Points on a hilly landscape, in no order, each with its height.
From any point a ball rolls to the lowest of the 2 points nearest to it. It stops when none of these is lower. Distance is the straight distance between rows; heights are no part of it.
J355 height 6.85: [ 20 -27 -43 -19  -1 -14  34  28  -1  48 -16 -17  16  16  -7  17 -33  16
  27 -15  -4]
J906 height 5.34: [  2 -10 -14   5   2  25 -33 -42  10  27 -23 -15  -1  -9 -21  -5  13 -57
  36   8  57]
J575 height 4.26: [-11 -29  -6 -15 -42 -25   2  41 -25  22  10 -11  16  17   2 -30 -26  -7
   8   0   5]
J491 height 5.48: [-35 -21 -35  43  15 -29 -27 -20   6   5   1  12  21  -6 -23  22  26 -72
  56   6  41]
J238 height 3.88: [ -4  46  -3   4   7 -13 -23 -49  25 -13 -14  -9 -24   2  -3  12 -20 -13
  -1 -25  38]
J980 height 6.59: [ 20 -14 -30 -33  -1 -12  30   9  -5  52 -11 -24   7  21  -6 -30 -30  16
   4  17  -8]
J768 height 4.33: [ 14  16  -3   8   2  61 -12 -32  25 -50  -1  18 -30  -9 -24  18  25  -1
  -2 -20  45]
J632 height 4.19: [-30  19  32 -10  -6  -3  -5   3 -17 -32  16   9 -25  -9  16 -18  25 -10
   4 -16 -20]
J436 height 3.13: [-29  31   2  20  43   0 -26 -40   1 -15  -1   3 -26  -2  13  29  60 -26
  44 -30  -4]
J264 height 7.14: [ 11 -17 -21  18 -24 -56 -19   9 -25  37   1 -17  14   1 -32  28 -20  42
 -56  14 -16]
J827 height 4.07: [ -8  22  20   1  13  67  -9  -2   2 -36  10  10 -28  -9 -12   2  40  19
  -4 -10  26]
J382 height 4.64: [ -4 -12  -9  -1  -3  39   8   1   1 -39  -7  -5 -13 -43 -28  32  57  -6
  20 -14  -4]
J323 height 5.77: [ 26  15  27  28   5 -12   3  -6  24 -20  22  10 -26   1 -11   4 -17  23
 -54  39  -9]
J916 height 5.06: [ 40  40  23  -5   5  29  16  -2  23   3 -17   2 -42   4 -11   7 -29  12
 -45   8  -2]
J291 height 5.99: [ 13 -22  -7   8 -16  10  16  19  17  -3  -6   7 -15  -3 -38  -6 -44 -26
 -14 -15  43]
J700 height 5.65: [ 14  32  25  -5  22 -13   5   5  11  25  14 -25  -3  29  10  -6  11  24
  -5  40 -35]
J715 height 7.98: [ -5 -18  -9  14  21 -54  -3  29  12  38  -2 -54 -26 -13 -28  33  -7  16
  -6 -20 -33]
J709 height 8.28: [-36   0  -1   5  37 -24   8  32   9  17  10 -27 -23 -43 -16  11   2 -30
  17 -64 -28]
J708 height 2.17: [-33 -24  26 -11 -10  40   0   5 -18 -13 -19   8  -4  21  16 -27  54 -35
  44  13   7]
J666 height 3.71: [-36  11  21 -11  25  29 -26 -23   1  31 -23 -28 -22 -20  22 -14  42 -41
  45 -38  -7]
J162 height 4.21: [ 11  47  -7   6  35 -10  -9 -35  38 -24  -5   5 -27  11   4  23   1  11
  -6 -23  11]
J17 height 8.16: [  1   0  11  13  23 -26  -1   4  10  17  -4 -52 -40 -36 -13  12   4 -10
   6 -47 -34]
J65 height 5.01: [-41 -26 -14  21  15 -40 -25 -10   8  25   3 -11   8  13  -4   5  24 -53
  72 -19 -30]
J780 height 2.39: [ -1  -3  -9  29 -73 -19 -21  15 -37  25   6 -14  33 -10   4 -14  -9   5
 -33  20  -5]
J123 height 4.24: [  8 -29  -1  13   1  34  -2   4   9  -7  -7   0  22 -30 -11  30  30  -6
  19   4 -24]
J874 height 4.16: [22 13 12 -6 13 55  0 -4 31 -9 -3  6 -2 23 -3 -7 -4 10  7 31  8]
J681 height 4.92: [ -1  -3 -31   2 -21  28  -3 -16  -3 -43 -15  13   1 -22 -23  34  35  -5
  28  -2  27]
J825 height 1.45: [-28  19   4 -31   8 -49  11   8  -3 -35  13   8 -20  22  14 -23 -44  -4
 -20 -48  29]
J247 height 7.77: [  6  -6   6  11  26 -54  -2  -2   4  17  -1 -34   0   0  -7  27 -10  38
 -13  -1 -49]
J330 height 6.32: [  8  11  -6 -39  27   4  17 -14   6  58 -24 -32 -10  15  12 -48  -5  -4
   8   6  -3]
J660 height 4.46: [ 26  38   7 -26  -9   3  37  11 -19  32  15  -5 -21  -8  20 -45 -21  10
 -53  33  -2]
J57 height 3.74: [  6   4 -15 -24  10  34  16 -11  26 -18 -17  16  12  21   4 -17 -12  -8
  29  -4  30]
J600 height 4.06: [  4 -15  19   5  45  64  -9  15  20  -7  24  14  -1  24   2  -1  32  16
  20  15  -8]
J522 height 3.63: [-18 -29 -24   0 -71 -16 -16  40 -35  33  10 -17  33   9 -17 -15  -1 -13
  -2  12   5]
J869 height 4.63: [-38 -26   5   7  41 -63 -12  12  19  11  16 -11   0  24  19 -16   2 -36
  47 -14 -22]
J274 height 5.84: [ 31  25  -5  36   6  12  17 -18  -4   7 -19  14   7 -24  29  24 -27  37
 -59  19 -14]
J30 height 3.36: [-14 -11   8 -26 -27  25   9 -14  10   4 -13   0   3   8   4 -29  -2 -22
  38 -11  21]
J846 height 5.20: [ 18  17   8  17 -26 -12   6  -1  -8 -18  12  22 -20  -6 -14   0 -50  16
 -54  32  21]
J675 height 4.25: [-24 -17   2 -15  49 -38  16  22  26   8  16  -2   8  20   9 -18  -9 -17
  30 -29  -1]
J294 height 3.60: [-13  -4  26  13  25  42 -12  -3  19  -1   2 -17  -6  13   1 -12  43 -13
  29  16 -23]
J451 height 4.05: [ -1 -11   4 -14  -2 -50  26  15  -3  22   8  -1 -18  32 -20 -39 -52  11
 -23  33  11]
J454 height 2.66: [-29  16  13 -16 -12 -53 -10   5 -13  -9  11 -18 -24   7  13  -1 -31   1
   6 -40  -1]
J817 height 4.67: [ 38  34   9   3  -1  38   7 -24  24 -31 -13  11 -44 -18 -22  19 -21  -4
 -17  -4  29]
J185 height 3.26: [ 46   7 -13  -8  20   4  20  -7  -8  55 -14 -27  -1 -10  -6   1  -2  18
 -51  25 -38]
J372 height 3.45: [-31  33  20   1  28  10 -21 -24  -8  13 -14 -13 -51 -20  15  20  52 -33
  46 -42 -14]
J381 height 6.49: [-16   5  -7  37 -28 -23  -8   0 -28  -6  -3   6  34 -29  25   7 -29  34
 -39 -16  -7]
J888 height 3.18: [-15  36  27  -9  -5  39 -28  -8  -4 -49  15  45 -11  29  22   3  19  29
   5  22   9]
J92 height 5.50: [-20 -38 -14  16   8 -11 -34 -44  21  18  -5   2  12  -2 -18   1  11 -64
  47   9  65]
J776 height 6.47: [-16 -24 -28  -1 -21  10   3   9   3  37 -16 -29  13  -5 -26   3 -19 -43
  47 -23  30]
J596 height 5.58: [ 29 -42  -9  -6  12  24  31  31  -5  22   1   3  38 -18  22   0  -8  -2
   5 -20 -25]
J94 height 1.82: [ 27   4 -14 -34   7  -6  26   1 -34  37  -8  -9   1 -15   9   8 -27  27
 -40  -7 -23]
J883 height 4.57: [-21   8  28 -17  18  17   4  17  -8 -53  25  29   8 -12  17   3  53  11
  -1 -14  -8]
J457 height 1.72: [-19  -9   2 -10 -55  25  -7 -18 -51 -40 -24  20  -1   4  10  -3  38   5
  26  22   8]
J610 height 5.44: [ 15 -19 -10  -6   6  20  12  -9  16 -51  28  36  26   4 -11   9   4   0
  -7  18  30]
J129 height 2.53: [-11  14 -17 -20  23 -38  33   7  -4 -31  21  19   4  -6   3  12 -30  -6
 -17 -55  14]
J798 height 4.61: [  3  40  15   7  18  -9 -40 -23  24 -28  12   1 -13  17   7  25   9  24
   3   1 -25]
J443 height 2.97: [ -8  -9 -20   6 -64  16 -27 -18 -36 -10 -12 -18  -3   0 -10   8  17   1
  36  34  -7]
J876 height 3.28: [  5 -13 -42 -33  -1 -34  22  29   0 -12  18  28  18   4   8  17 -37   4
  12 -37  19]
J173 height 5.43: [ 43  28  24  10  22  48   8  -5  18 -12  -8  16 -15 -17  11  22 -17  23
 -65   7 -18]
J554 height 3.68: [ -7  17  33  12   8  45  -7   4   4 -56  22  37 -18  21 -10  -9  29  10
 -15  17  28]
J806 height 3.81: [ 18  36  -1 -25 -26   8  20  -8  -9  24  -7 -10  -8  -3   8 -24  -2  11
 -17  27  -6]
J498 height 3.57: [-23  19  20 -13 -17 -42 -16   6 -27 -29  19  -1  -4 -23  10   7  -6  11
  -6 -31 -42]
J116 height 4.66: [ -7  30  33  -1 -33  -1  -6  -1  -2 -44  14  22 -30  -5   0 -15 -19   4
 -37  31  31]
J84 height 4.29: [ 36   1  -6  16   8   9   5  -4   9  37  -5  -8  37   1  24  -2  13  34
 -28  21 -42]
J692 height 5.45: [ 16  13  34  39  21  -1   0  -1  30  -3   1  -1  23   0  10  -5  -5  24
 -60  40 -18]
J368 height 3.86: [  2 -30 -24 -27  -4 -42   8  20   3  -6  12  35  37  24  14  -1 -32   8
  21   4  -3]
J458 height 5.28: [-32 -40 -34  24  23 -21 -21  -1  13  -5  -7  -1   1  -7 -22  10  32 -42
  62  -5   5]
J563 height 3.67: [ -2 -10 -13  31 -77  22 -18  -4 -43   4   6 -12  27 -28 -10  -7  22   3
  -4  24  -1]
J417 height 4.91: [ 14 -12  20  38   9 -15   8   7   8  33  -7   2  34 -14  15 -10   0   7
 -52  24 -38]
J898 height 5.13: [ 15 -18  12  -5  -1  29  14   6  -1 -32   9  42  37 -16  18   4 -11  11
 -11  -3   6]
J217 height 2.60: [-13  20  10  -9 -22  45 -16  -3 -29 -50 -14  36   1 -14  28  13  37  18
   6  14  14]
J812 height 6.17: [  4  24  -8  40 -28  -2   2 -16 -16  -7 -18  41  36 -18  37  15 -29  32
 -46  21 -12]
J620 height 3.08: [ -1 -14   0 -19  38 -52  15  -5  17  35  -1 -21 -15  46   2 -31 -19  20
 -15  23   1]
J445 height 2.84: [-26 -34  12  -6 -38  11   0   5 -23   1 -10  -8  -1  20  -6 -37  19 -43
  50   2  22]
J401 height 5.15: [  8  39  28  20  15   0 -37  -4  12  -8  22  -7 -14  31   4   6  21  27
  -5  50 -41]
J220 height 3.51: [-11  43  -7  16  12   2 -35 -60   3 -18  -8  -7 -29  -8 -11  32  35 -27
  19 -24  35]
J489 height 5.90: [ 26  -5  12 -35  19  22  42  28  -1  28  -4  13  40  -4  36 -27 -11  13
  -8   2 -29]
J303 height 4.18: [ -8   6  40  -1  -5  15   6   3  -2 -66  21  49   0  -3   9 -26  -1  -5
 -33  21  36]
J358 height 4.37: [-22 -42 -14 -15 -25 -17  -8  39 -18  -9  16  16  48  18  16 -17 -18 -18
  33  -4  -9]
J576 height 7.49: [ 14  -2  -2  30 -10 -77 -16 -10  -1  11  -1 -21   3   2 -22  38 -25  44
 -26  18 -25]
J76 height 6.03: [ 17  35  -4 -17  15  -3   1   5  18  43  -1 -28 -27  49  12 -43   3  14
  -2  19 -25]
J859 height 3.03: [ 21  13 -13 -33 -29  12  12   7 -25  13  -5   2  -2  -7  -7  -3 -41  16
 -19   2   5]
J229 height 2.93: [-15 -38  25  10  10  21 -17   9  -4 -21   2  13  -4  23  16  -7  68  -2
  42  25 -15]
J205 height 6.66: [ -3 -20 -50 -28 -21 -11   9  14 -10  48 -15 -36  12  18 -10   8 -26 -12
  43 -34   3]
J638 height 3.83: [  0   0  13 -24  38 -22  27   9  29   7   8   0  -4  28   9 -25 -16   8
   0  -6   3]
J931 height 6.80: [-14  -7 -25  19 -31 -52 -18  19 -30  11  -6   9  41   8   6  26 -34  33
 -42   5  -6]
J553 height 4.75: [ 15   2   2 -15   4 -28  38  16 -18  38  16  12 -20  16   1 -24 -39  17
 -65  30   3]
J9 height 5.21: [  9 -45   3  15  -7  -2  13  33 -12  36   1 -20  37 -25   3   9  11  -7
  -6 -17 -26]
J180 height 4.74: [  2 -29   1  13  -4  14   0  12 -12  18   4 -33  23 -62  -3  35  29   7
   0 -20 -40]
J938 height 5.71: [ 25 -21  -3  11  -1  28  24  -3  23 -44   4  28  -6  -3 -36 -13 -16 -12
 -20   4  41]
J907 height 6.25: [ 29 -29 -32   4  -9   9   6  12  20  32 -25 -25   1  -5 -35  -7 -36 -25
  11 -22  28]
J62 height 5.14: [ -3 -19 -34   6 -12  25 -20 -40  -1 -15 -30   6  -4  -6 -22  18  25 -27
  46 -16  52]
J748 height 4.85: [  7  16  12 -30  19  27  10  10  -2 -36  16  25  23  -6  18   8   8  15
   0 -19 -13]

Call two points neighbours if one is among the 2 nearest of the other. Go from one point of each pair to the other, from neighbour to neighbour, staying as low as possible. Name the highest point that can't be avoided.
J620 and J123: J92
J620 and J780: J323
J620 and J436: J355
J457 and J825: J358
J780 and J457: J563
J94 and J620: J553

For each start below, name the point where the ball stops.
J205: J825
J247: J457
J173: J457
J355: J436
J323: J457
